Points on a hilly landscape, in no order, each with its height.
A ball rolls from a point to the lowest of its 2 nearest points, and stops where none of them is lower. Distance is the straight distance between rows; heights are no part of it.
vuval (h 1.63): [-17 -16  -8   9   7  -3   8 -31  -2  31   0 -32  18  10 -32 -10   9  57
  21 -51 -21  10   8 -45 -42   2  30  50 -12  33 -28 -55   3  11 -51   9
  18  -4 -26   5 -28  15   6  -7  28  13 -17  57 -12  15  37   0  23 -15
 -10   7  -9]
bavet (h 0.93): [  7   5  28 -26 -44 -24  29  10  24  17  11  40  -9  39  36  30   0 -16
  -8   8 -21 -33   2  25  20  -5   4  21   6   3  10   1  30  -7 -11 -11
  35  11  48 -36   1 -35 -18   4  13  -9   2 -36 -56  -7 -15  31  -8  19
 -17  -6  -7]
vuto (h 2.68): [-48 -35 -12  12  50  16   9   3   3  -7  31  -9   6 -41 -46  -6  -6  47
  -7 -10  45  56 -13  -2  -9 -32 -35 -11 -14  22  19 -16  -9  14 -25 -40
  20 -20 -22  38  19  15 -12  19  26 -20  37  15  -4  53  24  21  -2  -3
 -12   3  12]
tusik (h 4.80): [ 10  21  40 -17   3  33 -13   0 -15  -1  -7  19 -12   2  25 -32 -41 -17
 -20  14  21 -23 -25  30  24 -27 -29   3   9  -3   2  27  15 -17  18 -26
  12   8   5   7  -5 -16  18  24  10  -4  -1 -41  -4 -20  17  -5 -31  10
   1  38  -3]
romu (h 2.78): [-34   6 -10   3  36   7 -20  15 -10  -1 -15 -15 -14 -18 -41  -4  -4  11
   2 -26   5   3 -30  12  -8 -49 -17 -12 -23  29 -18   5  -9   5  24 -23
  -5 -20 -10  -4 -19   7 -50   5   4  10  27  20  27  20  25  -7   5 -22
 -12  -4  43]
Gomol (h 1.09): [-19 -49 -10   3  -1 -16   1  -2  20  -2 -21 -31  41  15 -56 -16  -2  54
  27 -20 -27  -5 -18 -13 -38  -8  36  64   2  40  -8 -46  29   0 -22  18
   9 -20   3 -11 -39  21   4 -15  28  32  -9  10 -17  26  16   4  31 -26
  -3 -25  -2]
ribo (h 2.64): [ -3  -6 -35  36 -20   9  -3  11 -12   7  -1   0  -7 -37  10 -23   8 -27
   8 -15   3  -5  36 -50 -29  45  -5 -11  13 -16 -25  15  -6   4   4  43
 -67 -16 -51  28 -39  17  -1  13   7  11 -21  33  49 -27  -7 -34  -3  19
  28 -16  -9]
mavit (h 2.08): [ 37  -7   2   0   6 -50  36 -10  24   0  -6  13 -17  52  44  42  23 -16
   6 -12  -7  10  22  -6 -41 -14  29  39  -9  30  -4 -16   8  -7 -13  18
  22  22  11 -27   3 -12 -52  22  11  16   5   3 -23 -14 -25  11   3  -3
 -16 -25   7]
Foru (h 1.15): [-23  16  24 -44  60  -2 -20 -11  16  34  14  -6  22   9 -53  19   8  -2
   0   3 -29  -7 -15  21  28 -34 -14  11 -35   1  10  -4   5 -15  -7 -10
  15  14  23 -30  89   8   3 -87 -13 -20  36   2 -46  61 -10   7   0 -18
 -48  15  18]
ril (h 5.66): [ -2  34 -23  10  10  -3 -30  22 -20 -17 -18   4  -7  11  33  -1  30  -7
 -17  -2   2   6  -7 -45 -19  -4   9 -15  -3   4 -41  36  -7  14  17  23
   3  -5 -32 -18 -14  -9 -45  25  -2   6 -27  16  29 -14  25 -57  -6  21
   4 -11   3]
Suvu (h 3.46): [ 10 -15  21 -18 -35  17  -8  -8 -16  -9  25  -1  28 -46 -25 -17 -29  46
 -20  -9   2   5 -19  24  -9  33  -8 -15   4 -14  19 -13   2 -20 -33   5
 -13 -12  13  31   5  31  50 -23  13 -17 -19  29  -5  21   0   9  17  19
  -6  15   2]
somu (h 2.28): [ 26  52 -40  10 -22 -10  30   8  11  -5  15 -10   1  -6  14  12  38 -60
  -6   0  12  36  31 -51 -25  26   1   8   9 -31   9 -18 -26  -3  25  22
 -23   3 -17  14  30   9  -3 -16 -35 -31   7  12  30  -8  15 -17 -34  31
   5   3 -32]
dulu (h 3.60): [-30 -15   8 -24  -5  12 -15  18 -21   3  -1   5   2 -37  18 -32 -47   6
 -21   7  -6  -1 -12  17  34   5  -8 -43  20  34   7   7  20  -1  36  20
 -37 -20   9 -20 -45  -6  11 -11   2   5 -12   1  16  -2   7  31  19  21
  42   3   9]
favok (h 5.17): [-44 -27   2 -44 -32   4 -22  11   8 -17 -46  -2  38  13  -5  -8 -42  15
  17  26 -20 -39 -19  77  24 -28  -8 -14  16 -16  -2  18  20  12  12 -16
  23  -1   8  27 -11  17  49   3 -14  25 -31   5   1   1 -22  28  15  -7
  20  -1  11]
zuzu (h 3.66): [ -6 -14 -31   9  17  -3 -41  -1 -22   4   4 -13 -26 -29 -22 -30   7  62
   1 -60  -4  14 -29 -55   8  39  21  13 -11  -1 -20   6  34   3 -17  25
 -18 -11 -34  -3 -33  22  10  11   2  15  -1  53  12   7  45   3  11   8
   6 -12  -8]
nupiz (h 5.03): [-14  35  33  -6   2  31  20  34  -2  15  15  16 -12  23  17  31 -39 -47
 -31  10  -6  -1  10  21  28 -27 -18  -1 -25  -3  -9 -11  -7 -20  13 -22
  28   1  21 -33  35 -38  36  21   8 -23   5 -49 -10 -21  17  -3 -35  14
 -14  48   3]
soru (h 3.78): [ 40  17  32 -16  40   8 -11 -25  10   6  49  16  15 -37  -5 -17 -13  26
 -24  -2   2  10  -5  -1  10  21 -28  -7 -13 -12  16  -7  16 -21 -40 -11
 -14   4  12  41  50  24  31 -47  32 -22   8  22 -27  13  -6  16  -8  23
 -19  33 -22]
midug (h 3.21): [ 40 -11   9  49   3 -15  46 -14  53  14   1  31  14  30   9  15  21 -43
  30  10 -19  -7  25  -7 -29 -21 -13  35 -24 -50  14   2 -52 -22 -10 -35
  21  19  13   2  29 -26 -27  39 -22  -3  -3 -23 -27   4 -28 -26 -27 -15
 -36  29  -1]
vukob (h 1.50): [-29 -15   6 -11 -26 -13  14   3  -2   0 -38  29  -5  17  20  -3  -2   4
   1   5  -7 -22  -6  36  24 -24   5  20  13  29   3  -4  20  15  -4 -10
  30   7  35 -19 -29 -20 -19  17   8  21  12 -33 -36  -2  -7  17  -7 -10
   6 -26  32]
Pogu (h 4.08): [-23 -42  11  -5 -30  -3   8 -10 -11 -42 -31  18   4 -25  46  11 -49   5
  13   1  22  19  14  48  14 -38   6 -46  14  21 -26   4  22   3 -20  -9
 -12 -13 -23  39 -50 -23  10  70  16 -19 -27   0  19   5   5  30   5  -7
  43 -15   3]
latom (h 3.59): [ 10 -37   6  48 -13  -7  47   8  32   6 -17  16  32   9 -12  10  15  -4
  14  32 -17 -17  -3  32 -22 -51 -23  26 -28 -38  10 -11 -66  12 -33 -42
  23 -10  13  18   9 -22 -18  46  -4  11  26  -8 -19  19  -8  -5 -21 -24
 -29 -12  24]
kunel (h 4.13): [ -9   9  -7  11  50   2  16 -13  55  23  51 -13 -16  -2 -30   4  25 -14
  18  -6   9  32 -14 -33  26 -17 -25   8 -41  -6  41  -7 -15  -8 -25   8
  20   9  -8  -2  75 -25  11 -30  -1 -38  33   3 -16  35 -19   3 -24   6
 -38  45  -4]
Siged (h 5.05): [ 10  27  -3   4 -31 -18   7 -35  13 -23  -8   7  -7   5  21  -5  23  10
  21   7  21 -42  40  19  -5  36   5   4  20 -56 -18  11   9 -13 -34   6
  -7  17 -22  40  19  22  40  19  -2  -3 -28   3   1 -47 -18 -15  -5  -8
  30 -13 -38]
rafaz (h 5.51): [-21 -44 -18 -26 -92   4  14 -16 -11   1  -7  10 -16  11  36 -11  21   2
  25  14  -1 -70  34  27  26  63  21 -40  24 -47  11  41  14  13 -19   8
  -5   6 -11   1 -23 -32  54  37 -27  19 -47 -22  -3 -41 -24  10   6   5
  39 -46 -35]
Kepug (h 5.82): [  9  24 -18  -8 -10   0 -19  -5 -10 -16 -40  21  -1  29  24  -2  42  -7
  10  12   2 -25  -6 -27   1   2   7  -4  28  11 -29  30   1   8  43   5
  -2   9  16 -19 -14   8 -29  -7 -23  33 -17 -25  26 -26  15 -12  -5   3
   8   4  -8]
rones (h 2.02): [ 32  25  30 -10  29   5 -10  -8  34  -2   9  -6  12   4  18  25 -21 -35
  -1  13  -1  15  18  24 -20 -10   9   4   2  29 -14 -30  26 -25  29  -1
  -5  13  37 -23  15  25 -29 -34  10  11  15 -10   3 -17 -14   7   7  13
 -11  26   8]
nafa (h 4.06): [ 56   2  49 -12  16  -9 -31 -52  -5   4  58  -2   3  -9   2  -8  -7  35
 -14 -10  -1   2   6 -13 -20  38  -3  21   2 -15   5 -14  34 -25 -58  23
   8   9  -9   7  36  39  19 -41  32   7 -16  23 -25 -19 -23 -40 -10  20
  -8  32 -40]
ros (h 1.55): [ -3  26   3 -36 -36 -25  10   6   6  50 -16  32   6  51  20  25  -1 -15
 -34   7 -58 -60 -12  16  44 -19 -15  18   1 -30  22  22  17  -5   2 -29
  16  25  63 -27  31 -18  22 -42 -33  19   2 -26 -67  21  -4  29  -3   4
  -4  14  14]
fegu (h 2.71): [ 20 -10  13  -8 -19  -6  42 -17  26  -7  32  -4  44  22 -15  12 -10  26
  -9  18 -28  -7   5  15  -6   2  -3  27  -9  18  13 -56 -16   8 -29   4
  43   8  25 -14   7  -7  18 -50  12 -18  -2  20 -59  15 -23  13  25  24
 -25  16  -4]
Zugo (h 5.98): [  8  34 -10  15   0 -17 -29 -21 -22   5 -22  20 -29  39 -22  11  73   8
  30 -28   0 -65  -6 -41   2   9  -8  20  23 -24 -18  43  12  21  13  -7
   1  19  10 -12 -10  18 -25  -9  -6  38 -15  -9  20 -32 -20 -23   5 -28
 -16  -3 -14]
Zike (h 4.59): [ 21   0   6   6  26  16 -52 -17  -1 -21 -10 -17 -24  18   6 -22  11  30
  21 -30  38  19  16 -13 -35  24  14  21  13   7 -21   5  31   0 -21  16
  17   4 -12  35  -1  39   9  35  31  12 -20  17  24 -30  17 -32  15 -22
   0  -2 -13]
Rure (h 3.37): [-17 -32  12  22 -12  29  24   7  31  -3 -20  -5  44 -14 -39 -24  -8   4
  12  22   5 -24 -19  27   0 -40 -49   4 -16 -14  27 -17 -37  20 -20 -27
  17   5  -3  20 -15 -17  18   9  10  -7   5   1 -12   5  -1   4  -6 -14
 -20  23   6]
repuf (h 1.48): [ 67 -19  46  -4  26 -29  -8  -3  11 -16  -7  24  -4  66  35  37  20 -14
  19   0   7  -7  15  -7 -37 -16   9  26  -3  -5 -13   5   2 -17 -12  -1
  42  10  -6  -9  37  -5 -41   3  20   4 -20 -13  -8  -2 -12 -40  -4 -28
 -15   1   7]
Bele (h 4.11): [  2 -13 -26   9 -44  -6  50  -2  20  -6   8 -12  10   0  16  -5  18  -6
 -12  15 -11  -8  11  -6  12  44   7   9   6  15  19 -33 -21  12  -8  27
  -8   4   6 -28 -35 -27  11   8 -14  -8   7  -9 -18 -14  -2  16  20  25
  14 -14 -10]
rusa (h 4.96): [-47 -40  27 -37 -13  26 -14  10   5  -8 -35   8  51  21 -68 -10 -52  43
  18  44 -15 -27 -39  52  -7 -53  -7   2   9   0  17   9   1  18   5  -6
  19 -19  12  19  -3  39  14 -23  15  13   1   5 -25  36 -12  18   5 -51
  -4 -10  32]
dar (h 1.73): [-24   2  33 -50  47   0  -6   1  28  21  12  16  40  11 -27  24 -45   8
 -14  45  -1   8 -15  46  10 -56 -13  -2 -12   2   7 -30  26   1 -16 -38
  27  14  26 -11  57  16  -1 -45   5  -7  36 -18 -41  49  -9  22   1 -22
 -22  11  -2]
suriv (h 4.74): [-60 -61  23 -40 -23  50  19  35 -17 -21   0   7  33  -1 -54  -7 -72  33
   6  46  22  12 -23  39   7 -50 -34 -23  -4  12  23   0   7  22 -22 -34
   4 -14   8  17 -24  -3  10  19  22 -22  -3  -4 -23  39  -8  51   4 -29
 -13   8  22]
gega (h 3.09): [ 31  -3 -18  28  63  41 -16   5  23  -9  21 -15 -24 -36 -38 -19 -16  -2
   5 -22  29  72  -1 -22 -43 -38 -32  -8 -26   9  16 -15 -39  13   3 -28
 -10 -10 -28  63   3  -8 -17  28  12 -26  23  19  62   0  18  10   1  -9
 -13  -3  25]
Kivu (h 2.17): [ -5 -24 -40  51 -11  -9  24   8  15 -18 -45 -32  25  -3   5  11  42 -20
  17  -2 -16  32   6 -19 -16  -1  36  31   5   5 -12 -27 -43  -1  32  -6
  22   5 -21  -7 -26 -30   0  31 -26   5  35   8  34  16  17  -4  14  -2
 -12 -15  -2]
savel (h 4.52): [-55 -86   4  -7   0  21 -15  16 -13 -13 -30  -3  29 -44 -47 -15 -71  31
  22   2  20  15 -22  48  22 -30  -1 -30   2  22  24 -13  14  15  -6  -1
 -13 -27 -15  35 -43  -6  21  19  25 -19 -12  22   8  45  -6  38  12  -2
  14 -28  13]
pakat (h 3.17): [ 23 -19  -2  12  62  35 -49  17   4  -4 -20 -16 -41 -13 -32 -29 -16   4
  -1  -6  33  30 -35 -14 -12 -38 -32  -3 -21  10  -5  20 -17   8  13 -17
 -13 -11 -30  31 -35   4 -15  41  -1   2  14   8  37   0  34 -22  -8 -22
  -4  -5  26]
niben (h 3.11): [ 32 -18  -4 -34 -34   1  -2 -23   6 -20  14 -20  23   3 -14  -4  -6  47
  -3  -4 -29 -17 -19  -3 -15  39   9  16  13  -7  19 -32   9  -1 -18  27
  16  13  23  -9 -19  25  32 -51 -13  -7 -22  46 -11  10  -8  34  35  32
   5  20   4]
tozas (h 1.66): [-24 -60 -28  11 -13 -19  -4  -1  11 -17 -47 -20  47   1 -27   5   7  10
  21 -24 -28   7   6  -5 -17   9  36  32   2  25  -2 -44  13   6  19   4
   7  -3 -22  -6 -46  -5  15  27 -11  18   0  23  24  13  19   5  19  10
   3 -33   0]
timil (h 4.34): [ 33  12  28  -4   0 -13 -17 -17 -32  -3  14   3   4   4  11   9  12  17
  -5 -32   5   3  11   5 -24  29  32   4   5   3 -15  -5  37 -21 -28  18
  13 -14  -4 -10  16  56   2 -10  13  21  -6  23   1 -14  25 -27   1   4
   0  12 -27]
nuda (h 1.80): [ -6  73 -42  16 -24 -12  29  30   0  34   2 -20   5 -15  36   4  36 -57
  -8  19   4  19  42 -30  15  29  28 -39   3 -12  13  21 -23   4  41  13
 -56  -4 -10 -17  17  19 -27 -24 -49  10  17  -6  45 -29  11 -18 -27  28
  32  21  -3]
Dor (h 2.67): [  4  -6 -34  39  21  19  24  14   8 -10  -8 -25   0 -32 -17  -8   9 -33
  -4 -14  -1  58 -18 -14 -48 -27   2   7 -24  -2 -13 -29 -53  15  24 -12
  -8 -15 -33  23  -1  -7  -6  22 -23  -7  47  25  52  10  30 -16   8   0
  -3   7  22]
guk (h 5.39): [ -4  -1 -16  13 -63 -15  15   4 -31 -20 -30  37 -21  44  72   5  30  19
   8   9   8 -35  30  12  -1  13  30 -15  34   1 -15  40  10   2 -19  -6
  22  11 -10   0   1 -18  -2  62 -11   8 -32 -45   4 -46  14 -39   7 -21
  23 -45  -3]
lusof (h 3.29): [-18  32  23 -35  15  24 -26  -4 -52  14   7   7  -4 -34   6 -22 -50   8
 -42  16  -9  -8 -28  40  31  -5 -38 -50  21  24   6   1  13 -24  39   1
 -28 -26  23  28   3  23  38 -48 -13  -6 -11  -5   3  -8  20  26 -24  19
  16  26  15]
nolil (h 2.23): [-44  -3   5   0  46  -2 -12  -5 -12  -7  12 -25   4 -16 -52  10  -2  55
  -6  12  17  41 -36 -11  15 -15  -9  18 -21  34   9 -27   4  19  -9 -16
  29  -3   6 -25  20   1  -2 -44  10 -28  46  13 -32  43  17  16  -3 -26
 -42  -6   1]
Lal (h 5.63): [ -17  -54  -59   -3 -103   -4   17   -7    0   16  -15   29   11   19
   18  -14   21   -2   24   21  -23  -51   51   -2   -1   65   23  -69
    6   -7    6   37   33   29  -32   34  -16    6  -25  -21  -50  -21
   18   31  -43   12  -64   -2    7  -32  -28   15   30   43   49  -40
  -18]
lirap (h 2.26): [-20  39 -41  20  -8  21   8  18 -14  -2   2  -9  14 -38  25 -21   8 -39
  -8   7 -12  27  29 -39 -11  10  15 -51  17   5 -18  25 -21  15  41  37
 -81 -22 -30  13 -21   8 -11   1 -19   3 -11   9  71 -26  12  -7  -1  27
  29 -11   4]
Rigum (h 2.27): [ 13 -29  46 -33  18  -7   9 -33  27  18  53   1  60  28  -5  21 -34   8
   5  39  10   6   0  12   1 -30  -5  23 -16  21  15 -39  11  -2 -41   8
  50  -6   9 -18  41  -1  14 -73  18 -28  28  -3 -46  31 -30   3  22 -16
 -18  23 -10]
doz (h 1.96): [-25   7  -5  -7  36  -8 -42  -9 -12  20 -10 -28  11 -26 -11   1 -25  22
  28 -33 -26  -7   1   9 -33 -13  24  -7  -9  44 -56  -9  32  -1  12  14
 -25  12  14 -17 -36  44 -42 -30 -14  17 -14  34  34  12  11   5  33  -2
  22 -22  -2]
Vodu (h 4.31): [-39 -90  22  -9 -23  17 -14  11   2 -46 -19  -9  23 -12 -16   6 -73  16
  32   6  11  -1  14  76  18 -12  15 -56   1  13  -5  -7  22 -12 -15  10
 -19 -21 -16  52 -46 -20  46  49  24  -9 -65   5  26  19 -35  39  18 -23
  35 -22  13]
vulo (h 3.83): [ 14  10 -11  14  14  -5  15  36   8 -12  17 -14 -44 -17  42 -30 -14 -26
 -15   5  36  51 -12 -18  -4 -14 -26  -4 -26 -26  13  18 -20   5  24   1
 -21  -2 -35  52 -12 -18 -14  40  16 -16  18   1  29 -15   5  -9  -2   7
  29  14  -2]
dudo (h 6.13): [ 19  29  -1  12 -30 -25   7 -15 -23  34  11  33 -14  22  -1   6  64   0
 -10 -33 -19 -73  -2 -19  39  20 -20   8  14 -39  20  58   7 -10  15 -18
 -18  32  30 -29  15   6 -12 -23 -33  32 -11 -11  -8   8  -7  -5 -18 -12
  -7  13 -10]
Dos (h 2.35): [ -2  43   2  -6   1 -38 -10   9 -22   5 -25  18 -12  48  16  37  41   5
 -13   1 -32 -19   5  13  37  -8  47  15  36   7   0  17   3  -2  50 -39
  29   8  61 -42  30 -16 -12 -21 -13  19   2 -63 -19  17  11  19  -9   1
 -22 -17  26]
deva (h 3.47): [ 33  -5 -17  15  52  -2  16  21  24  17  50  -8 -39 -13  -6 -12 -11 -28
   4 -24  29  79   5 -20 -32   2 -17 -11 -28 -20  32 -16 -48  -6  -2 -12
  -6  12 -45  56  55  -9 -18  27  26 -44   7  -1  24   7 -27  -3   3   4
   4  18   1]
Vazo (h 2.12): [ 65  22  22   8  26 -17 -13  -5  33 -16   8  15 -21  41   5 -12   9 -23
   5  -6  22   6   6 -26 -41  12 -16  37 -16 -34   4  16  -2 -16  -1   9
   3  22 -11  10  33  10 -22  20  21   1 -16  -7   5 -24 -23 -34 -16  -8
   7  11 -10]
tovek (h 4.36): [  7  12   2  13 -19  10  34  -7   2  16  15  -7  -5 -11  -6   6  24 -43
 -11  15 -16 -23  -3 -18  18  21  -7  25 -18   1  13 -18 -37  11  10   5
 -10  14  38 -47 -20 -14 -15 -14 -11   6  21  -2 -12 -17 -26   5  -9  12
 -13  19  17]
Gire (h 3.03): [-27 -26   2  27  14  30  23   6  36  11  24  -7  12 -43 -14 -29  -3  12
  16  26  34  23 -18   1  -1 -23 -50  -6 -10 -18  30 -16 -39  18 -28 -36
  14 -12 -16  47  19  -9  -1  27  30 -23  43 -17  -9  24   5  19 -20  -1
  -8   7   7]
Pazu (h 4.42): [  0  -3   1  37   1   0  27 -18  28  19  27 -34   1  -5 -44 -15  37  -6
   4  -7 -15 -12 -31 -48   3   8 -37  39 -29  -1  38 -35 -48  12 -25  10
  12  -8  11 -21  13 -23   0 -37  16 -19  33   8 -25  10 -28  -7 -10 -12
 -37  27   0]
Zova (h 5.77): [-11   4 -44   4 -75 -15  32  -9  -7  24  -9  30  12  19  39  12  37 -27
  11  34 -27 -52  38 -14 -30  22   2 -57  32 -11 -28  14   8  16 -38  26
  -9   3  -1 -26 -37  11 -26  29 -38  31 -37  -9  -2 -50 -17  -4  -1  19
  49 -31  -4]
givu (h 2.69): [ 33  50 -24  10 -27 -13  27  12  13  14  14   3   6   8   9  47  34 -48
  -4  -3 -18  27  55 -38  -9  39  49  -2  -9 -12  12  -9 -23 -25  -5  33
 -10  15   0 -49  32 -12 -14 -24 -38 -14   7  23 -15   0  -4   5 -31  33
  -2  25 -11]
gop (h 5.35): [-34 -44   3 -22 -55   1 -24 -19 -12 -16 -31  -1  10  16  11  -7 -14  16
  26  12 -22 -54  15  58  26  25  33 -46  18  10  -3  18  36  11  12  11
  25  -2   3  -3 -19 -11  41  39  -7  26 -58 -11  11 -31 -28  -3  14   6
  38 -18 -10]
Zote (h 3.86): [  0 -17 -18   1 -21  11  16   6  -3 -13  27 -17   4 -48   3 -13 -28  -5
 -20   2  15  22  -4 -11  22  33   5 -10  -4  35   8 -39   2  -6  15  35
 -20   1  17  -3 -62 -24  25  -8  17 -10   5   6  -3   2  -2  37  18  21
  25  -7   0]
sata (h 4.84): [  9  26  -8  12  -2  -8 -26 -12   7 -18 -14 -13 -55  29  18  -1  31  32
  19 -17  29 -22  31  -8 -12  35  23  23  23 -36 -28   9  18  -4 -38   8
 -12  -4 -12  10  10  19  -6  22  19  23 -24  -6  14 -63 -20 -37  15 -42
  28 -33 -22]
Beki (h 3.38): [  8   2 -44  14 -19  11 -18 -16 -21   9  28 -20  -4 -59 -42 -13  27  33
 -12 -60 -14  14 -19 -32   0  32  18   4 -13 -19  -5   0 -16  -4 -13  19
 -21 -10   0   1 -23  21  20 -32 -10  10  27  58   7  10  17  16  -2  28
   2   6   2]
misu (h 3.02): [ 33  13 -22  23 -23   7   8 -19 -36   5  30  -6 -35 -42 -12 -20  26   4
 -20 -49 -12  20  16 -56 -17  52  10 -14   4 -40  -9   6 -15   0 -25  44
 -78 -14 -31  42 -32  18   5  -5  20 -11   4  44  18  -3   8 -17 -23  29
   7 -13 -16]
tad (h 1.70): [ -7  30  20 -24  55 -18 -33   1 -18  17  12 -20 -11  15 -31  39  12  15
 -15 -17 -12   4 -25  -4  33   2   4  10  -9  29   5  -5  13 -14  12 -17
  17  -7  30 -51  59  -4   1 -66  -3 -18  23 -13 -33  17   1   3   3 -10
 -51  -4  10]
nudim (h 3.85): [-36 -29  -2   0  -4   7 -14   7 -25 -23 -23  10   0 -39  21 -16 -24  -8
   5  11  17  -6   0  25  37   1   4 -58  10  21 -19  19  28   0  23  27
 -46 -13 -30  30 -46 -27  25  46  15  15 -34   3  38   9  12 -12  -2   3
  32 -27 -24]
dud (h 5.22): [ 15   7  19  -9 -55   1   9  -6  -9 -30 -15   0  -9  -1  66 -10   1  15
   2  11  17 -24  16  47   6  14   6  -4  19 -35 -14  16  19  -5 -35  -4
  20   1 -10  23   0  -8  17  54   1   9 -27 -18 -13 -32  14 -20  -2  -7
  19 -18 -38]
lud (h 2.96): [  3  12  54 -49   0  19 -36   2 -43  18  -6  -4  28   4  -1 -15 -54   6
 -26  31 -20 -26 -38  57  11  -3  -7 -17  32  15   2   8  37  -8  29  -1
   5 -11  29   4  -8  44  35 -54 -11  -5 -20 -18 -13  -1   6  16  20   5
  -2  20   1]
Konil (h 3.89): [ -5 -36 -14 -13   5   1 -46 -13 -28 -11  16 -10 -30 -47 -15 -35 -18  40
  -4 -31  10   2 -16 -24  33  58 -18  -7   8   1  -1   9  29  -6 -15  34
 -40  -6 -27  30 -51   0  40  10  11   5 -24  31  10 -10  14   7  15  12
  13  -5 -23]
Sidi (h 4.33): [  8 -21  44  -6  22   5 -12 -23  -6 -38  11   8  -5 -25  34 -14 -55   3
  -7  16  57  26  17  58  -8 -21 -21 -19  21   8 -34 -13  29 -13 -29 -20
 -11 -21  -5  71 -31   9  29  36  43 -13 -27 -15   2 -12   3  -4   3 -23
  24  -5 -18]
Ped (h 4.15): [  9 -27 -22  11  11  -8  -4  12  -5 -27  26  -4 -41 -34  26 -29  -7  14
 -22 -14  30  39 -12 -47   5  30 -17  18  -1  -8   1  11   9   9 -18  28
 -26  12 -63  53 -18 -11  12  29  31 -10   1  24   2  14   7 -18  20   3
  24 -15 -25]
ludeb (h 5.45): [ -4  45 -17  17  21  -1  -2  34 -25  -1   0   1 -61  19  27  16  21 -29
 -22   8   3  10 -11 -33   8 -29  -2  -2 -17  -6 -18  24 -45   9  47  -7
  12 -12 -20 -40  11 -48 -21  13 -14   3  12 -16  12   9  18 -55  -9  -1
 -26  21  16]
nodi (h 3.61): [-17  55   0 -18  26  23 -19   8 -29  15  22 -25 -18 -54 -23   9 -25   8
 -36  -5   0  33 -20   4  39   9 -17 -34 -11   5   3 -19   3 -16  16  -6
  -6   4  27   0   7  15  35 -49 -26 -11  17  27  13   1  15  29  -1  14
  -7  19  -1]
sisaf (h 2.51): [ 34   0  59 -20  27  28 -38 -23   7  -1  16   7  36 -10   7   3 -44 -27
  -7  24  10  -8 -23  44 -19 -23 -23  -2   3  14 -10 -23   6  -8  17 -10
   2  -6  24  15  10  37   9 -50   8  11  -5   2  19  -4  -7   3   6   6
  -5  19  10]
sog (h 5.90): [  8   5 -53  24 -65 -12  63   8  -8  22   2   7  -5  18  44  27  46 -36
  -2  35  -3 -31  35 -61 -33  27   2 -17  15   0  -5  32 -16  52  -6  40
 -38   9 -25 -46 -34 -13 -38   9 -35  18   2  11  -2 -41   9 -12  12  19
  27 -24 -16]
dimeb (h 2.36): [-40   9 -24   0  56  29 -44  -7  -7  10 -30 -54  25 -55 -55 -16 -21  16
  13 -45 -27   3 -32  11 -18 -14   1  -3 -12  25 -33  -1  14   5  41  15
 -12 -13   9   0 -29  43 -20 -26 -16  -5  12  34  39  12  27  20   7  -3
   1 -35  11]
koruk (h 5.26): [ -6  42   1  -2  14   7  26  36  -5 -10  15   2 -29   0  34  36  -2 -29
 -29   4  16  45  13 -10  11 -22  -1 -21 -11  -6 -19  -7 -10   4  13   3
  35   7 -27 -30  36 -34  -5  19  -1 -51   9 -10   2   7  21 -22  -2  13
 -23  21  -6]
pobe (h 3.88): [ 15  53 -15 -18  30  -8  19   0  20   9  32 -18 -33 -30 -17  13  -6  -4
 -20  -4  -3  28  -5 -15  40  21 -23  -1 -33  -7  27 -17 -17   9  -5   3
   0  17  -5  -9  41 -18  15 -45 -25 -41  25  14   3   9  -1  20 -19  19
  -8  35  10]
niru (h 1.47): [ -9  23  17  -5  26  -2 -26 -12   1   8 -26 -24  19   5  -9  12  -6 -13
   8  -3 -20  -5  -5  23 -30 -12  28  -2  -1  56 -31 -26   8 -12  34   8
   2   2  38 -51 -14  36 -48 -27 -10   7  17  -1  26 -20   7   8  20   1
  -2 -16  15]
Zisa (h 1.94): [-22   8   2  -9  14 -31  -7   6 -13 -18 -56  18 -11  44  19  -4   5  12
   7  12 -12 -18 -10  27  30 -51  28   5  49  28  -9  29  16  12  48 -44
  27   2  26 -23 -13 -11 -45   9  -2  31  10 -50   2  14   2   7 -14  -8
   5 -47  36]
Tutip (h 2.18): [ -2  39  43 -34  49 -15 -16  -1  -1  12 -20  24  -1  54 -13  43  13 -26
   3  14 -19  -7   0   6  45 -35  25  18  12  13  10   9   5 -10  36 -30
  26   2  50 -42  60 -24   7 -51   2   0  15 -65 -37  40  -3   4   1  -5
 -55  -8   7]
segu (h 6.27): [ 10  34   7  35   8 -14  14  15 -13  24  11  15 -12  37  -2   0  51 -43
  -9 -35  -7 -17  -7 -19  35  11  -3  14   1 -40  31  36 -24 -29  25 -23
   5   0  16 -28  46 -13 -10  12 -17   4  12 -25 -17   5  -8 -30 -37  -8
 -25  24  -4]
tevod (h 2.52): [ 13  33 -34  19  -7 -55  31  19   5   3   7  20 -11  32  20  41  37 -16
   4 -26 -29   3  25 -27 -25  27  29  17  -1 -16  -7  -2  -1 -14   2  14
  15  14   2 -43  39  10 -32   4 -22  17   5  19 -22  -1 -23  -4 -10   4
 -16 -14  -6]
popi (h 2.74): [ 45  -6  13  36 -20  -4  -2  15  25 -15 -27  35 -28  27  22  -9   3 -28
  12  25  14 -14  11  -3 -18 -12  -2  31 -16 -33   0  41 -48 -18   5 -23
   7  24   1   2 -12 -25 -41  67  -1   3  -2 -34  -5 -10 -21 -32 -17 -21
   2   8   5]
Zokil (h 4.57): [  8  -5  54 -27  38  20  -5  -7 -16 -20   1  19  -5  -8   7 -13 -63  12
 -18  15  55  23  -4  50  10 -40 -12  10  12   4  12  12  30  -8 -15 -48
  -6 -13 -20  44  15  17  -1  38  35 -11   5 -43 -24  -4   0   1 -32 -20
  11  22  11]
valus (h 6.06): [ 11  -3 -46  34 -26   1  19  35 -18   0  -4   2 -45  27  38  -9  41 -38
 -11  44  28   3  18 -81 -13  41   0   2  10   4  -1  27 -34  37  35  30
 -22  11 -36 -32 -35 -29 -28  19 -17   3  24 -28  12 -38   0 -22  23  -9
  17  -3  -1]
nofam (h 6.43): [ 13  25  -1  23  37 -23   5   3  20  28  -4 -13   5  43 -31  20  56 -26
  31 -38  -3  -3   3 -32   3  14  21  45  -3 -18  39  20 -15 -29  44 -31
   6   5  46 -37  71 -11 -30 -26  -6  15  30 -42 -14  16 -28  10  -8 -38
 -41  -4  12]

Where does a ball stop that starts at each point below?
vulo -> Gomol
soru -> Foru
nodi -> niru
guk -> Foru
Konil -> nuda
Rure -> Foru

Call two points neighbours if one is among the 2 nearest of the other. Go from one point of each pair to the other, from neighbour to neighbour, staying as low as possible. Name the highest point that can't be avoided.
nuda, repuf -> givu
nuda, Gomol -> zuzu
Foru, nuda -> latom
niru, Gomol -> pakat
Foru, bavet -> Dos
